A landscape with many peaks, sampled at points; each row gives a point and its height.
From any point a climber steps to the highest of the 3 points nearest to it. It stops when none of these is higher. Distance is the straight distance between rows; heights are no part of it.
q_983 height 87: [138 190 128 158 139 117 137  79 103 146 151  59 154]
q_340 height 162: [104 124 159  64 150 161 143 176 181  86 120 165 100]
q_192 height 621: [143 123 100 173  97 117 126 132 130 124 127 133 143]
q_202 height 403: [123 103 137 124 123 132 111 133 140 151 135 157 130]
q_69 height 298: [150 157 121 188 135 102 144  96  92  99 136  56 146]
q_615 height 421: [142 155 108 166  99 116 130 118 120 135 141 110 154]
q_52 height 433: [102  65 117 141 153 107 156 182 186  66 112 146  60]
q_443 height 359: [127 153 127  82 106 157 101 104 111 191 137 136 147]
q_846 height 329: [167 118 108 204 146 100 160  87  76  73 122  52 131]
q_150 height 309: [139  93  89 184 100  98 133 138 129 105 109 145 127]
q_405 height 487: [118  76 137 137 135 120 129 145 148 120 130 164 102]
q_164 height 339: [159 110  75 196  95 103 148 130 121  84 100 123 129]
q_885 height 543: [134 134 126 119 107 140 107 114 124 169 143 142 150]
q_201 height 284: [119 147 131  65 113 159  94 106 102 196 125 141 143]
q_391 height 661: [ 96 145 183  27 149 161 104 148 120 150  94 148 115]
q_599 height 267: [122 220 110  91 143 152 133  72  81 197 147  70 166]
q_415 height 480: [156 127  89 199 100 104 148 129 113  81 110 106 134]
q_958 height 42: [141 175 126 177 136 105 139  88  96 117 142  61 153]
q_968 height 134: [138 185 119 150 125 120 137  91 109 150 149  74 161]
q_90 height 539: [107 126 180  44 156 161 115 149 134 140 111 157 115]
q_28 height 390: [108 121 169  60 153 158 130 165 164 105 117 160 100]
q_624 height 604: [151 147  96 191 106 109 142 122 113  94 118  95 148]
q_982 height 617: [115 102 164  86 149 147 119 147 146 134 129 160 115]
q_746 height 451: [140 168 113 149 101 129 125 111 123 154 146 107 160]
q_585 height 431: [120  95 155 115 141 136 120 145 146 131 136 162 115]
q_460 height 297: [126 195 110  72 109 161 109  88  91 199 139 105 169]
q_577 height 191: [131 199 128 142 146 121 136  73 104 166 154  59 157]
q_563 height 518: [136 108 103 169 103 108 119 131 136 124 128 153 130]
q_434 height 463: [124  88 129 140 122 119 121 140 140 133 137 167 121]
q_570 height 490: [103 134 176  45 152 161 133 164 154 114 110 161 116]
q_561 height 240: [102  91 137 111 154 129 153 186 188  78 125 155  81]
q_657 height 600: [110 111 164  77 156 147 137 170 167  94 128 166  99]
q_312 height 223: [150 112  82 193  95 106 136 134 121  98 109 132 131]
q_345 height 362: [157 146 117 198 141 103 141  87  84  88 134  54 141]
q_569 height 304: [130 207 110 108 125 146 130  84 107 186 149  80 166]
q_211 height 626: [132 100 109 154 108 112 116 138 136 134 135 161 127]
q_859 height 269: [105 126 163  49 135 153  98 121 105 181 117 145 129]
q_120 height 557: [110  79 145 124 151 120 135 163 158 101 132 167  91]
q_994 height 388: [117  52 106 159 137  93 141 162 158  89 105 159  76]
q_418 height 493: [138 137 118 139  99 130 113 121 130 160 139 139 150]
q_22 height 385: [122  84 115 158 122 109 123 147 144 116 126 164 107]
q_537 height 264: [120 217 120 114 153 145 135  71  90 186 156  59 165]
q_929 height 523: [135 173 110 121 104 141 123 100 123 173 145 109 160]
q_4 height 601: [119  85 143 128 132 123 121 144 147 132 136 163 111]
q_23 height 486: [131 134 130 103 112 146 106 113 122 180 136 147 144]
q_474 height 418: [161 125  77 197 103 106 151 128 115  74 108 110 130]
q_384 height 317: [112 116 165  61 141 151 101 126 119 166 123 156 121]
q_669 height 536: [ 90 170 179  16 145 164 112 172 133 128  81 154 116]
q_666 height 378: [130 192 113  98 111 148 120  91 104 186 147 106 168]
q_596 height 532: [110  65 129 136 146 109 136 162 163  94 122 165  80]
q_432 height 53: [141 181 123 169 129 112 138  95 108 130 147  68 158]
q_922 height 266: [105 102 148  94 157 143 146 181 186  82 131 159  92]
q_186 height 260: [120 117 151  78 125 154 103 120 123 174 129 153 138]
q_639 height 455: [171 129  97 200 124 101 159 114  94  69 110  71 132]
q_295 height 346: [164 130 116 204 148  99 151  83  76  83 127  45 133]
q_934 height 426: [111 106 166  75 143 144 111 138 132 150 126 161 121]
q_540 height 545: [108  89 148 116 150 130 132 158 158 116 135 165 100]
q_630 height 668: [143 156 118 113 102 143 110 108 119 174 150 128 156]
q_45 height 434: [114  99 164  89 154 142 126 159 157 120 130 161 105]
q_105 height 318: [127 107 140 112 120 136 109 124 133 161 135 162 137]
q_878 height 500: [133 107 130 141 111 126 117 128 138 147 140 161 132]
q_484 height 495: [116  70 126 147 137 105 132 151 153 104 126 161  95]
q_914 height 393: [160 147 110 194 128  99 150 103  93  77 124  57 142]
q_556 height 494: [107  59 123 139 150 103 146 175 175  76 116 154  71]
q_132 height 462: [136 122 116 150  98 122 113 130 129 142 137 146 144]
q_753 height 522: [160 140 100 198 111 105 149 116 103  79 114  83 142]
q_219 height 653: [106  92 157 103 156 138 139 161 165 100 131 163  93]
q_645 height 577: [ 99 154 184  26 147 165 114 163 134 136  93 145 118]
q_430 height 299: [123  68 104 166 125  98 127 150 147  99 114 164  95]
q_724 height 365: [127 157 121  87 105 148 101 100 105 189 136 130 156]
q_408 height 521: [154 156 101 187 105 112 141 113 113 102 129  87 146]

For each start below, name the point where the climber stops.
q_186 => q_630
q_312 => q_624
q_484 => q_219
q_983 => q_630
q_556 => q_219
q_52 => q_219
q_150 => q_211
q_460 => q_630
q_345 => q_624
q_859 => q_982
q_432 => q_630
q_994 => q_219
q_474 => q_624

Call two points neighbours if one is among the 3 nearest of the other. Go from one point of each pair to the other, from neighbour to neighbour, staying as high as possible. Name the lowest point that can't be avoided.
q_4 and q_982 => q_45
q_219 and q_192 => q_434
q_192 and q_630 => q_132
q_624 and q_219 => q_615
q_4 and q_219 => q_405
q_192 and q_211 => q_563
